A landscape with many peaks, sampled at points; each row gives a point and its height.
From any point a climber takes the steepest step (rise divided by distance) to one of its 2 nearest points. It stops when none of these is higher. Distance is the straight distance between rows; heights are no part of it.
Fep height 35.7: [-11 -12  15  -7 -13  -1  -2  16   5 -14  -9  -9  -8 -12  11  -2   4  -7
  -5  -5   3  17   1   5 -17   9  -9  -6  -3  -5   9  -6  -4   9  -6  10
  -5  -4  -3  -5 -20   1  -6  -4 -16 -11  -4   7 -22 -10   7  21  -4  31
   5 -10]
Gavo height 12.0: [  7 -15 -17  -7   1  -7 -18  22  -6   1  -2  12  -3 -13  18  -7   2   0
   5 -11   2   9  -1 -21 -22  -2   8   5   3 -37  14 -10 -14  -5 -38  -3
 -11   0  24  -7  10  -8 -20  27 -10 -18  -3 -20 -18  25   3  -9  27 -29
   7   2]
numut height 18.7: [ -6 -36  10 -19  -1   1  -3  21   4 -21  -8  -5   6 -24  25   2   4   0
   7   0   0  20 -14  -9  10   0   1  -9  11 -16  -6 -24   1   4 -16  12
 -21 -12   8   6 -14  -3 -13  16 -26  -1 -10   5   1  17   1   2   6 -12
  14  -6]
febin height 48.1: [ -5   4   9  10   6  -3   2 -13   5  20   2  -2   2  17 -11 -12  -3   2
   4 -12 -19   8  11   9 -11  -1  -1  -5  -7   1   6   0 -20   2   7  -8
   8   2  22 -14  -3 -13  -4  -5   1 -21  -7  11 -12  12   1   1  10  -6
  12 -10]
logom height 43.0: [-10 -28  19   2 -11 -23   7  15  10 -13 -18 -12  10  -5   5   3   8  -8
  14  -6  -6  13  -3   6  16   8  14 -14  -7   9 -14  -1   4  10  11  19
 -15  -4   2  -1 -13  -7   1   2  -8   3   1  14   3   0  -8   0   5 -11
  17  -4]
beba height 47.6: [  7  16  -1  18   0  -2   3 -15  12  22   4  -9  -9  14 -17  -4  -6  -6
  -5  -1  -3  -7   8  10 -14   2  -4   1 -10   9   6  17  -4   1  11  -4
  20   7  -5  -3  10  -1   8 -11  13  -8  10  -5  -3 -15   3  -3  -6  18
 -12   1]
mul height 29.3: [ -1   4  -5 -13  -1  18  -2   3 -12 -18   4   6  -2  -7   7  15  -6  12
  -6  15   9  -1 -18 -13   2  -8  -9   0  11   7   9  -6   7  -7   5   8
   3  -6 -10  13 -11   9  -4 -11  -6  22  -9   4  14  -4   3   8 -23  18
 -10   8]
meguz height 29.6: [ 10 -20  19  11  -2 -20  -2   7  23  -1 -12  -6  -6  -3  -2   6   2  -4
   4   3   3   4 -11   1   6  19   8 -12  -9   8  -5  11   6   9   7  19
   5   7 -11   6  -8   1   1  -2   1  10  20   1  19  -9  -5 -12   0  -3
   3   2]
miv height 40.5: [-16  10  -4 -19   7  35   2 -12 -23  -7  14   3   9  -4   9   5  -8  10
  -3   5  -4   8  -1   2  -7 -19 -17  -2  18   2  12 -23 -13  -5   3  -7
  -5 -11  16   2 -16  -1  -7 -14 -16   7 -32  13  -2  13  15  25 -16  26
   5  -2]
Kom height 38.6: [-14   1  10  -4 -14   9  -5   6  -3 -11  -7 -13 -14  -6   0   0   4  -5
 -10  -6   0  13   5   8 -34   0 -15  -5  -5  -5  20  -6  -9   6  -1   0
   4  -3   1  -3 -22  -3  -5 -14 -16 -15 -12   9 -27 -11  14  34 -16  52
   1  -9]
Komet height 56.2: [ -5   0  -2 -28   6  30   1   4   3 -12   6   9  -1 -25  13  -3   4   1
 -18  14  13  -3  -7   7  23  18 -18   6  24 -10 -23 -25   9  11 -19 -13
 -14  -3 -27   3  -7  28   4  11  -6  14  -4  -3   9 -11   9   2  -4  12
 -14   0]
ganu height 41.0: [ -8   3   8   8  -7   3  -4  -5   9   7  -4 -15 -14   4 -11  -5   0  -6
 -10  -8  -9  13   5  13 -33   2 -10 -11 -11  -1  17   1 -13   6   9   0
  14   4   4  -7 -14  -7  -1 -16  -7 -18  -8   9 -20 -11  12  21 -12  37
   0  -8]
sazub height 26.7: [  5   9  -1   1  16  20  -1 -20  10  18  12   3   0   0  -7  -7 -10   3
  -9   1  -5   2  -2   8   1   2 -12  -3   8  -4  -3 -13 -10   1   0 -11
  11   3   0  -1  -1   4   1  -3   4   3  -2   4  13   1  10  -3  -6   5
  -2  -3]
bazu height 21.6: [ -4   4 -21 -22   4  19  -2   8 -28 -24   3  15  13 -15  13  10   2  14
   0   8  10  -9  -2  -9  23 -11   1  14  20  -2 -11 -14  16 -12  -8  -5
 -23 -10  -2   6   5   9   2  12  -4  17 -20   2  14   9  -4   2  -6 -18
  -4   7]
tev height 46.9: [-12  -8   4   1 -12 -26  11  12  -5  -9 -11  -4  13   0   3  -2   8  -4
  11 -11  -2   1  12   5  16   2  19   2  -9  11 -15   8   9   4   9   8
 -21  -5   4  -7   0  -3   8   7   3  -4  -5  10  -8  -5 -12  -1   7 -17
  13  -6]
gim height 38.7: [  4  -4   0  18 -14 -37   4  10   4  -1 -12  -5   3  12  -4   7  11  -5
  17  -6   3  -9   6  -1   8   2  23   2 -14  11  -7  30  12   2  13  16
  -4   2  -3  -2  13  -6   9   4  15  -3  14  -5   0  -6 -18 -12  11 -23
   5   7]
tal height 47.3: [ -2   6  12  22  -1 -15  14 -17  13  30   0  -4   6  28 -23   1  -3   3
   8  -5 -16  -9   8  14   5  -3   5  -4 -17  23  -3  22  -8   2  28  -3
  16   7  13  -3   5 -11  10 -16  10  -7   1  11  10  -5  -6 -10   1   3
   6  -2]
modek height 34.1: [ 13 -16  12   4  26  27  -7 -28  22  16   8  -6  -2  -7  -9  -8 -14   4
  -5  10 -15  13 -22   0   6  -1 -14 -23  15  -5   2 -24 -16   5  -1 -10
  22   0   8  13 -16  -3  -9  -1 -11  15   0  12  30  23   7  -5  -4  -1
   3   1]
sul height 18.5: [-17 -25  31  -4   8   9  13 -11  28  10  -2  -9   7 -11  -4  -1   0 -11
  -6   3 -10  14  -8  14  24   8  -7 -20   6   7 -22 -19 -13  20  13   0
   3   2  -4  13 -24   2   3  -8 -10  15   0  15  20  -4  11  11  -3  14
   7   2]
mefev height 9.9: [  6  21 -31  -7  -5   0   1   6 -32 -16   4  17   6   6   7   6   3   3
   2   1  14 -19  13 -14  -4 -24   9  21   9 -11  -1   6  13 -15 -12  -7
 -16  -4   4  -2  23   2  -1   9   6   1  -1 -19 -16   8  -7   4   4 -21
 -10  10]
dedi height 14.3: [  5  -1 -21 -16  -2   3 -12  15 -17 -10   5  15  -1 -13  21  -3  -1   2
  -2  -2   9  -2   1 -17 -11  -6   4  13  10 -30   7 -12   2  -7 -37  -8
 -19  -1  12  -1  14   4 -12  22  -5  -9  -7 -19 -17  14   3  -3  14 -22
  -1   1]
refel height 37.3: [  5   8   2  -3  -4   5  -7   4  12   3   4  -6 -21 -11   4 -10  -1 -14
 -16   1  10   1   4   6 -19  17 -14   2   1 -12   4  -4   1   7 -18  -6
   4   2 -18  -9   1  13   3  -1   0 -11  12 -11 -18 -18  11   6  -4  28
 -11  -3]
kazer height 50.1: [  6   9 -10 -16   8  20  -1  -2   1  -3  10  15  -3 -16   3  -4   4  -1
 -16  13  15  -9  -4   5  22  15  -7  13  14 -12 -22 -15  13   7 -22 -19
  -9   5 -25   1   7  23   7  14   8  13   4 -10  12  -7   4 -11   6  -7
 -13   3]
bezi height 35.2: [ -2 -12  11  -3  -5  -1   0   9   4 -15  -5   0   2  -5   3  12  -1   3
   3  10   1   5 -15  -8   6   0   3  -9  -1  13  -1  -1   6  -1  13  18
   1  -2  -8  11 -15   3  -1 -10  -5  19  -2   6  17  -4  -2   3 -14   7
  -2   6]
Tor height 50.2: [ -8 -11  19   6   4  -8   7  -7  12  15  -4  -5   4   6  -7  -8  -1  -3
   6 -10 -15  16   4  13   2   7  -1 -11  -7   1  -5  -6 -14  10   8  -1
   4   0  14  -9 -10 -12  -4  -1  -1  -6   0  14  -3   8   1  -1  10  -5
  18 -10]
Nalup height 7.2: [ -9  14 -13  -1  -4 -10   4   2 -28   2   4   6   5  17   2  -6   1   4
   9 -13  -6  -3  21  -5 -10 -17   9  11  -3  -4   8   9  -7 -14   2 -10
  -9  -5  22 -14  11 -13  -6   2   0 -21 -13  -5 -27  14  -6   6  14 -21
  10  -2]
moke height 53.2: [-10 -14  24   5   4 -16  15  -8  19  19  -6  -6  10   2  -8 -10   8  -9
   5 -15 -13  13  10  21  22  13   5 -10  -9   1 -19  -7 -14  14   6 -13
  -6   0  14 -13  -9  -9   2   9   3  -9   1  16  -5   5   0  -3  22 -11
  27 -18]
tesu height 45.3: [ 24  11  -6  25   8  -1 -13 -17  22  24   5 -14 -12   9 -15 -16  -8  -7
   0   1  -4  -6   1   2 -23  13  -5  -8  -7  -4  17  17  -9   3 -12  -4
  29  14   0   0  23  -5   2   2  12 -16  19 -15   0   2  -4 -18  12  -3
 -12  -3]
Kala height 44.5: [ -1 -10   4  16 -14 -28  -3  16   1  -9 -18  -4  -1  11  -2  10   3  -1
  14  -4  -2   3  -3  -8  -8  -1  13  -6 -14  14  11  24   6   0  17  27
   1   0   1  -1   0 -12  -3  -8   2   0   7   2   1  -2 -11  -3   1  -9
   4   7]
fofut height 52.0: [ 22   5 -10  26   6  -8 -13 -11   9  17  -1 -10 -10  18 -15  -9  -8   3
   9  -2  -6  -7  -2 -11 -22   0   4  -7  -8   0  22  21  -7  -5  -3   7
  26  13  10   1  20 -14  -5   1   9 -13  14 -12   6  13 -12 -19  13 -19
  -4   3]
vilol height 3.8: [ -7  17  -6  21 -10 -23   8  -3 -15   7  -5  -3   1  31 -13   5  -1   6
  15  -5  -9 -11  14  -4 -12 -18  13   5 -16  17  11  32   1 -10  27   9
   8  -4  13  -8  13 -16   1 -15   9 -13   1  -3 -14   0 -12  -2   1  -8
   1   6]
madid height 63.3: [ 13   4 -12  18  -7 -17 -12   9  -3   1  -8  -4 -12  11   1   0  -1  -1
  12  -7   2  -6   1 -21 -26  -3   7  -1  -7  -4  24  22   1  -4  -6  16
  12   7   2  -1  18 -11 -11   2   7 -13  15 -18  -8  10 -11 -10  11 -20
  -4   9]
leg height 29.9: [  5  -3   1  -7   3  18 -13   4  -3  -9   2  -1 -12 -12  13   2 -12   5
  -5   6   2  10 -14  -8 -26   0 -18  -8   9 -13  22 -10  -4  -1 -14   8
   8  -3   2   1  -9   2 -12  -6 -17  -2  -4  -1  -7   5  11   8 -12  22
  -5  -3]
zipop height 24.6: [ 20 -11   2   8   5 -14  -9   5  10  -8  -4  -2 -10  -1  -3   6   4   2
   6   8   8  -6 -15 -14   9   6  11  -3  -6   2   1  11  10  -1  -1  13
   9   9  -9  10   1   3   0   3   7  13  21  -6  25  -1 -11 -19   2 -20
  -1   7]
relas height 57.9: [ -4  20 -12   6   1   7  -1 -12 -19   6   7   4   2  17  -6   0 -11   8
   1  -3  -9  -2   6  -1 -18 -18  -5   4  -1   7  18   5  -6 -14  11  -4
   6  -5  15  -7   4 -10  -3 -13  -1  -6 -16   4 -12   8   3   8 -10   4
   0  -1]
mugu height 7.0: [-10  13  -3  -8  -9   5   6   6  -8  -9   1   6   3  -3   0  10   2  -3
 -10   7  12 -10   4   7  10  -1  -2  13   3  13  -9   1  14  -2  14  -1
  -6  -5 -22   3  -1  14  13  -7   5  14   1   0  -1 -26   4  12 -18  23
 -17   7]
Laz height 35.6: [-11   6   0  -7  -5  18  -7  -3 -13  -7   0  -9 -10  -3   3  -5  -4   4
  -8  -9  -5  16   5   5 -37 -10 -20  -5   0 -10  27 -13 -15  -2  -9  -6
   3  -6  17  -8 -16  -7 -10 -11 -18 -20 -22  10 -33   5  15  31 -12  39
   7 -14]
zore height 11.8: [  5  14 -26 -16  -5   7  -5  13 -25 -21   4  17   0  -9  17   5   4   0
  -6   7  18 -15   4 -14  -3 -12   2  20  11 -20   0  -4  18  -9 -31  -7
 -21  -2  -5   0  18  11  -2  18   0   0   0 -19 -15   3  -1   2   5 -13
 -13   6]
Rabib height 23.8: [  9   5   5   4  14   9   2 -15  15  16   8   5   1   2 -10  -1  -3   3
  -5   5   0  -8  -3   7  20   9  -4  -2   1   7 -15  -2  -1   5   5 -10
  10   7 -11   5   1   8  10  -3  10  13   9   2  30  -6   0 -13  -3  -1
  -5   1]
der height 21.4: [  1 -12  18  -4  13  11   6 -12  29  16   4  -1   2 -13  -4  -3   2  -6
 -10   2   0   1  -4  17  28  21  -6  -9   6   0 -30 -14  -5  17  -1 -13
   5   6 -20   6 -11  15   9   2   2  16  13   3  28 -12   5  -8   2   6
  -2   0]
vubil height 5.7: [  4  19 -12  16  -5 -14   5  -8 -12   4   0   2   3  26 -13  10  -3   5
   7   2  -1 -18   6  -8  -1 -18   9  10 -12  20   5  27   8 -12  25   7
  10  -1   2   2  16  -7   5 -11  17   6   6  -5   1  -4 -11  -5  -8  -5
  -8  10]
Rori height 52.2: [  7  15   2  21  -2 -16  11 -12  12  30   4  -6  -1  22 -16  -4   2  -7
   6  -6  -5 -13  13  13   3   5   6   3 -14  11  -3  25  -3   4  11  -5
  17   9   2  -6  17  -5  12  -3  20 -13  14  -7  -3  -8 -11 -15  12  -2
   0  -2]
dul height 43.9: [ -2   4   6  13  -4  -5  -1  -5   7   9  -2  -4  -6   9  -9   0  -5  -2
  -1  -2  -7   4   1   6 -18   2  -3  -5  -9   8  11  10  -5   3  12   6
  13   4   1  -5  -3  -7   0 -15   3  -8   2   5  -6  -8   3   6 -10  16
  -1   0]
Lunut height 30.1: [ -5  -5   1  -9   2  11  -6   3  -9  -5   4   2  -2  -6  13  -3  -7   4
  -2  -6  -6  17  -2  -3 -19  -3 -10  -4   7 -14  18 -16 -13  -3 -14   1
  -4  -7  17  -7  -8  -9 -14   1 -14 -10 -12   4 -15  17   8  10   2   3
   9 -10]
nodur height 39.8: [ 13   1 -11   1  -2 -15   3   5   4  -4   0   4   3  -6   5  -3  12  -8
   6   0  12 -11   4   0  14   6  19  11   0 -15 -20   9  14   3 -22  -7
 -12  13 -10   1  21   9   6  20  18   0  13 -17   0   1 -11 -20  20 -33
  -3   8]
livir height 26.2: [  1 -18  19   8  -2 -21   9   1  23   6  -9  -4   7  -2  -6   6   9  -7
   9   0   3  -4  -3  11  28  17  16  -7 -12  17 -24  11   7  10  17   9
  -2   7 -12   5  -2   6  15   0  10  16  15   7  24 -15  -9 -14   2  -4
   5   0]
lir height 17.3: [ -4 -17  -2 -21  -1   5  -4  13 -11 -17  -1   6   9 -18  23  -2   1   4
   0  -5   1  11  -2  -7   5  -3   1   4  10 -18  -5 -20  -1  -2 -20  -2
 -24  -8  11  -1  -3  -1 -10  16 -15  -3 -14   2  -5  15   2   1   8 -17
  12  -8]
pizu height 8.3: [  6 -20   1   6   5 -20 -12   7  11  16  -5   0  -2  -4   5 -14   8  -6
   8 -14  -8  14   5  -3 -10  13  10  -3  -5 -26   5  -7 -18   7 -23  -5
  -2   5  22 -10  10 -15 -15  24  -3 -25   8 -12 -14  21  -1 -14  35 -33
  16  -5]
ditu height 1.6: [-16  -4  23   7 -10 -11  16  -7  19  12  -5 -14   6   7 -15   0   6  -9
  -6  -8  -7   6  11  22   4   8   0  -9 -17  17 -11   6  -6  13  24  -2
   6   7  -6  -2 -15   1  12 -14   4  -3   2  13   0 -24   8  12  -8  29
   4  -2]
zezi height 34.8: [ 10   4  -9   7  -8 -23   7   9   0  -6  -6   1   2   1  -1   5  12  -5
  11   0  13 -16   6  -4  17   0  23  12  -8   1 -17  21  20   0  -3   5
  -9   9 -12   3  20   3  12  11  20   5  16 -13   2  -9 -17 -17  10 -26
  -5   9]
kefi height 19.5: [ -3   3   1   5   7  -4  12 -10  -3   8   2   7  16  14 -12  10   2  10
  10   2  -8 -11   2   6  31  -9  11   2  -4  23 -17   5   2  -6  25  -3
  -4   1   3   6   2  -3  13  -7  13  18  -8  12  29   2  -9  -9  -5 -17
   7   6]
Devot height 29.8: [ 10  -1  -2  -4  18  24 -11 -14   2   4  11   2  -4  -6   0  -1 -12   8
  -5   6  -4   6 -16  -6  -3  -1 -10 -10  15  -8   5 -18  -7  -1  -6  -6
  11  -1   3   6  -7   0 -10  -2  -6  10  -5   1  17  16   7  -6  -7  -2
   0   0]
ranu height 2.9: [-15  22  -1   9 -11 -15  14  -3 -18   5  -2  -1   6  26 -13   0   3   1
   6  -7 -10  -8  22   7  -5 -14  10  10 -15  18   4  19  -1 -10  26  -5
   1  -7  13 -13   5 -11   6 -13   7 -15  -7   6 -24  -3  -4  11   1   2
   6  -2]
kerup height 12.7: [  9   9 -11  -2   2   3  -1  -3 -13  -7   0   7  -1   4  -9  12   1  10
  -5  13  11 -16 -10 -14  14 -10   3   9  -2  15  -3   7  16 -13  12   4
   6   4 -14  14   4   6   7  -4  12  24   8   0  24  -8  -7  -7 -15  -5
 -12  12]
rof height 20.1: [ 23  -1  -5  -3   7  -1  -8   6   7 -11   1   3 -15  -8  -3   2   3   4
  -7  16  15 -12 -21 -16  12   9   3   3   1  -2  -5   4  18  -2 -11   4
   9  12 -22  12   2  10   3   5   7  17  24  -9  25  -6  -9 -19  -1 -12
 -13  10]
Gope height 43.6: [ 10  22 -19   2   6  11 -11  -8 -10   7  13   3 -12   3   3 -11  -7  -5
  -6   1   5  -6   5  -5 -24  -2 -11   7   3 -19  17  -4  -2  -6 -24 -14
   6   2   1  -6  18   2  -4   5   5 -14   4 -20 -23   5   8  -3   5   1
 -10   0]
Sef height 22.5: [  7 -33  15  -8   5   1 -10  15  14 -12  -7  -5  -7 -18  18   0  -1   0
   3   5  -2  20 -25 -10  -4   8  -5 -14   9 -18   5 -16  -4   4 -18  15
   1  -6   3   6 -18  -2 -19   8 -26   2   6  -4   5  19   4  -2   4  -6
   9  -3]
lubug height 8.2: [ -5  17 -20   1 -14 -15   4  11 -32 -13  -1   6   8  13   5   6   3   3
   7  -7   6 -12  18 -11  -7 -23  16  17  -1   4   6  17   7 -15   8   3
 -15  -9  11  -6  16  -7   1   0   4  -7  -4 -10 -21   4 -11   8   4 -18
  -1   7]
Zek height 42.9: [  6  -4  12  25   9  -2   3 -24  18  26  -1  -6   6  19 -23   1 -10   6
   5   1 -18   1  -5   8  -3  -3   0 -15  -9  17   4  11 -13   4  24   2
  22   9  14   3  -4 -12   1 -14   4   3   0  13  20   5  -1  -8  -5   4
   4  -1]
mef height 9.2: [  3   9  -7   0  -9   4   2   1  -8 -11  -3   5  -3   3  -6  17  -2   6
 -12  18  16 -16 -10 -10   6  -7  -4   9  -5  20  -1  10  20  -9  19   6
  10   0 -27  14   0  12   7 -11  10  23  12  -3  13 -27   2   4 -25  25
 -24  14]
nobo height 33.2: [ -7  12  -8 -13   7  15  -1  -5 -15   2  12   9   3  -2   8  -7  -5   3
  -7  -6  -2   7   8   4  -6  -7  -9   9   9 -10   6 -17  -9  -6 -12 -17
  -8  -6   9 -10  -2   0  -5   1  -3 -10 -15   1 -17   8  10  10   0   3
   6  -9]
lerag height 33.9: [  7   6  -5  -9   3  16  -9   0   2  -5   4   2 -15 -10   8  -2  -7  -2
 -13   7   9   2  -8  -3 -15   6 -16   0   8 -11   8 -10   2  -1 -17  -2
   4  -1 -11   0  -1  11  -5  -2  -6  -1   2  -8  -5  -6  10   3  -9  17
 -11   0]
bar height 16.1: [  4  14 -12   0   8   8   7 -12 -14   2   7  13  11  13 -12  13  -2  13
   3   7   0 -14  -4  -6  25 -16   3   8  -2  20  -7   3   9 -14  21  -5
   4   1  -3  11   5   2   9  -6  14  25  -4   6  32   1  -6  -9 -11 -10
  -3  11]
geb height 16.3: [  9  -5  -1 -13   1   8  -1  11   5 -16  -3   6  -5 -16   4   6   6   5
  -8  18  15 -10 -18  -9  27  13   0   5   8   4 -20  -4  21   2  -4   3
  -3   4 -29  14  -5  22   7   5   5  23   9  -2  25 -15  -5 -11  -8  -1
 -16   6]
Dugeg height 2.2: [-19  15  11   5  -8 -11  19  -8   0  12  -1  -5   9  16 -17  -3   5  -4
  -2 -10 -10  -3  20  20   6  -3   4   4 -15  19  -8  13  -4   0  26 -11
   2  -4   5 -11  -7  -3  11 -13   8 -12  -6  13 -11 -16   3  11  -1  20
   7  -3]
Fusik height 8.8: [ 15  17 -18  11   1  -5  -4  -5 -12  -6   3   3 -10  14 -11   7  -2   6
   1   9   8 -19  -7 -22  -8 -16   3   6  -7   9  12  19  13 -13   9   8
  16   4  -7   9  14  -4  -1  -7  14  12  15  -9  10  -2  -9  -9 -11  -6
 -15  11]
ruzaz height 41.9: [ 17   9  -7  21   9   9 -15 -22  26  29   6 -15 -14   8 -19 -22 -10  -8
  -8  -1 -11  -1   5  11 -35  10 -13 -14  -2  -8  25  12 -20  -1  -7  -8
  32  13   5  -4  18  -6   1   0   6 -23   8  -5 -13   4   4  -8   9  10
 -12  -9]
sonev height 51.9: [  2 -10  -8  16 -22 -32 -11  28  -4 -15 -20  -4  -8   7   6   9   5   0
  16  -9   6   2   1 -22 -24  -5  16  -4 -12   2  20  27   9  -4   1  33
  -1   1   1  -4   8 -13  -9   1  -2 -13  14 -11  -9   5 -14   0  11 -18
   3  12]
vula height 39.4: [-15 -22  17  -7 -10  -6   8  14   4 -18 -10  -7  11  -8   7   9   2  -5
   9   3  -4  13  -7   0  15   0   6 -10   2  14 -10  -7   4   8  14  22
 -14  -6  -1  10 -20  -2   2  -7 -11  13  -9  14   6  -4  -3  10  -8   7
   7  -1]
zuzi height 19.9: [ -9 -26  29  -9   4   5   9   1  30   2  -5  -8   3 -20   3   1   5 -10
  -9   7  -1   6  -9  14  30  22  -3 -15   8   7 -31 -13  -1  22   6   2
  -1   1 -24  12 -21  16   8   1  -6  20  10   8  23 -18   7   0  -3  16
  -3   2]
dep height 27.6: [ -1 -28  13 -13  -9  -4 -12  34   9 -25 -12  -7  -8 -21  26   2   3   0
   2   1   8  17 -17 -11 -15  13  -7  -7   5 -14  10  -5   5   7 -23  23
  -9  -7  -6   0 -14   2 -15   8 -27  -7   6  -5 -11   2   4   7   1   9
   1  -7]
Gelus height 22.6: [  3  -3   4  11   0 -19  11  -4   6   8  -5   2  10  12 -13  11   6   3
  10   1   1 -14   1   7  30   1  14   3 -12  22 -19  19   9  -2  23   4
  -2   5  -5   7   9   0  17  -3  19  16   7   5  25  -9 -14 -14  -1 -14
   3   6]
Koz height 49.9: [  6  31 -24   7   4   9  -4 -13 -24   7  13   3  -4  19  -3  -6  -8   3
   0  -4  -1 -14  12 -10 -25 -21  -3  10   1  -8  20   8  -4 -15  -4 -11
   7  -4  11  -8  22  -8  -4  -3   6 -14  -5 -15 -25  12   1   3  -1  -6
  -9   3]
bidug height 32.5: [ -8 -21  18 -15 -17  -8  -2  32  10 -23 -13 -10  -8 -25  21  -1   9 -13
  -5  -1  10  13  -4   4  -8  21  -3  -3   1  -8   1  -3  10  13 -16  15
 -13  -5 -17  -4 -16  10  -1   8 -16 -10   8   1 -23 -20   2  14   0  27
  -1 -11]
ledu height 50.0: [-10  -9  12   0  -1 -18  16   0   6   9  -4  -2  17  -4  -3  -7  11  -7
   7 -13  -5   3  13  20  30  12  16   1  -8   5 -32   1   1   9   7  -8
 -19  -1   2  -7   2   1  13  13  10  -3  -4  13  -1  -3  -7  -9  16 -17
  18 -11]
panit height 19.4: [ -8   3 -15 -24   3  12   4   7 -22 -12  10  14  16 -15  17  -2   3   4
  -3  -2   5  -1  11   2  17  -5   2  15  15 -12 -15 -21   7  -7 -18 -15
 -31  -7   4  -2   6   8   1  17  -7   2 -21   2  -4   9   2   2   6 -18
   3  -4]
Voviv height 45.8: [-22  -4   6 -20   6  24   9  -5 -13  -9   8   2  16  -8   9   1  -1   1
   0   0  -8  13   2   6  16 -11  -9  -4  14   5  -7 -28 -10   3   4  -6
 -16 -10  13   2 -20   0  -4  -5 -14   9 -27  16   1   9   8  21  -4  13
  13  -5]
Bazak height 25.0: [ -7   0  -8 -20  -5  18   2  11 -21 -27  -1   8  10 -14  12  15   0  12
  -1  14   9  -7 -10  -9  21  -6  -5   8  15   8  -7  -9  17  -7   5   7
 -14 -11 -13  13  -8  12   3   0  -6  24 -14   5  15  -6  -2   8 -18  10
 -11   7]
pilo height 5.8: [-10  12  -4  -5 -19  -5   4  13 -13 -17  -4  -1  -3  -1   4  12   3  -7
  -8   3  13  -7  11   2  -7  -5  -4  15  -1   9   6   8  14  -4  11   5
 -11  -9 -18  -2  -1  10  10  -8  -1   2   3  -1 -21 -25   2  21 -19  36
 -18   2]
Dela height 51.7: [ -2  15  -8  10   9   4  -3 -18 -11  18  10   2   2  19 -10 -11 -11   8
   5  -8 -17   4   8  -1 -21 -13  -4   0  -2  -4  17   0 -18 -11   4 -11
  12  -1  27 -13   8 -15  -9  -3   1 -19 -16   1 -14  20   3   0   4 -12
   8  -7]
fibe height 50.5: [-14  -3   1 -26   8  27   7   1  -7  -9   8   7  10 -19  14  -2   2  -1
  -7   3   1   7   2   8  22   6 -12   3  19  -5 -17 -29  -1   4 -10 -10
 -18  -8  -9   2 -13  14   2   7  -9  11 -16   9   4   0   8   9  -3   9
   1  -6]
fula height 38.4: [ 11 -13  15  15  15   7  -3 -21  26  16   0  -7  -2   2 -14  -1  -9   3
   1   6 -11   7 -16   2   0   4  -5 -20  -1   5   3  -4 -10   7  11   1
  23   7   3  11 -11  -4  -3 -10  -5  13   6  10  28   7   3  -7  -6   3
   0   1]
Kede height 9.8: [  8 -23  -2   3   8  -9 -19   7   7   9  -3   5  -2  -4   7  -5  -2   3
   9  -9 -10  17  -6 -15 -19   2   3  -6   2 -26  19 -12 -17  -2 -20   2
   2  -2  27  -5   3 -18 -21  19 -14 -19  -1  -9  -5  32   4 -12  21 -32
  14  -2]
Zusa height 40.0: [  4  17  -6   4  -4   2  -4  -2   0   7   5  -4 -15   2   2 -13   1 -12
  -7  -5   6  -3  11   4 -22   8  -9   7  -2 -14  11   1  -4   3 -16 -11
   4   1  -6 -13  11   1   1   3   6 -21   9 -14 -27  -8   6   4   5  13
  -6  -3]
dibut height 36.4: [-12  20  -8 -17  10  33   5 -17 -17   4  17   7   8  -1   0  -4  -5   5
 -12  -4  -3   2   9  12   1 -10 -18   6  14  -1   2 -23 -12  -5   1 -22
  -3  -9   5  -5  -8   6   0  -9  -8   0 -24   8  -5   3  18  19 -13  21
   3  -4]
Des height 45.4: [  7   8  -9  -6   9   5   1  -4   2   5  11  13   3  -7   1  -5   6  -3
  -4   2   9  -9   3   9  21   9   4  14   6 -13 -21  -6   7   2 -20 -17
 -11   8 -13  -1  15  12   8  15  14   5   4  -9   6   0   0 -14  13 -21
  -4   0]

For each start below, name the point where the climber stops.
Lunut: Komet
lerag: relas
lir: moke
vilol: meguz
dep: Rori
der: Rori
mef: meguz

Call two points neighbours if one is among the 2 nearest of the other. Go from one point of each pair to the other, from neighbour to neighbour, staying as high as possible. Name the lowest point that can't be avoided.
Komet / dedi: Nalup
relas / Komet: leg
meguz / Rori: geb
Rori / Komet: zezi
madid / Rori: ruzaz
moke / relas: febin

For each start below, name every point that the climber comes to, in order.
sul: der, Rabib, sazub, Devot, modek, fula, Zek, tal, Rori
Dugeg: ranu, vilol, vubil, Fusik, kerup, bar, kefi, Gelus, livir, meguz
leg: lerag, refel, Zusa, Gope, Koz, relas
mugu: mef, kerup, bar, kefi, Gelus, livir, meguz
pilo: mef, kerup, bar, kefi, Gelus, livir, meguz
numut: Sef, dep, bidug, Fep, Kom, ganu, dul, beba, Rori
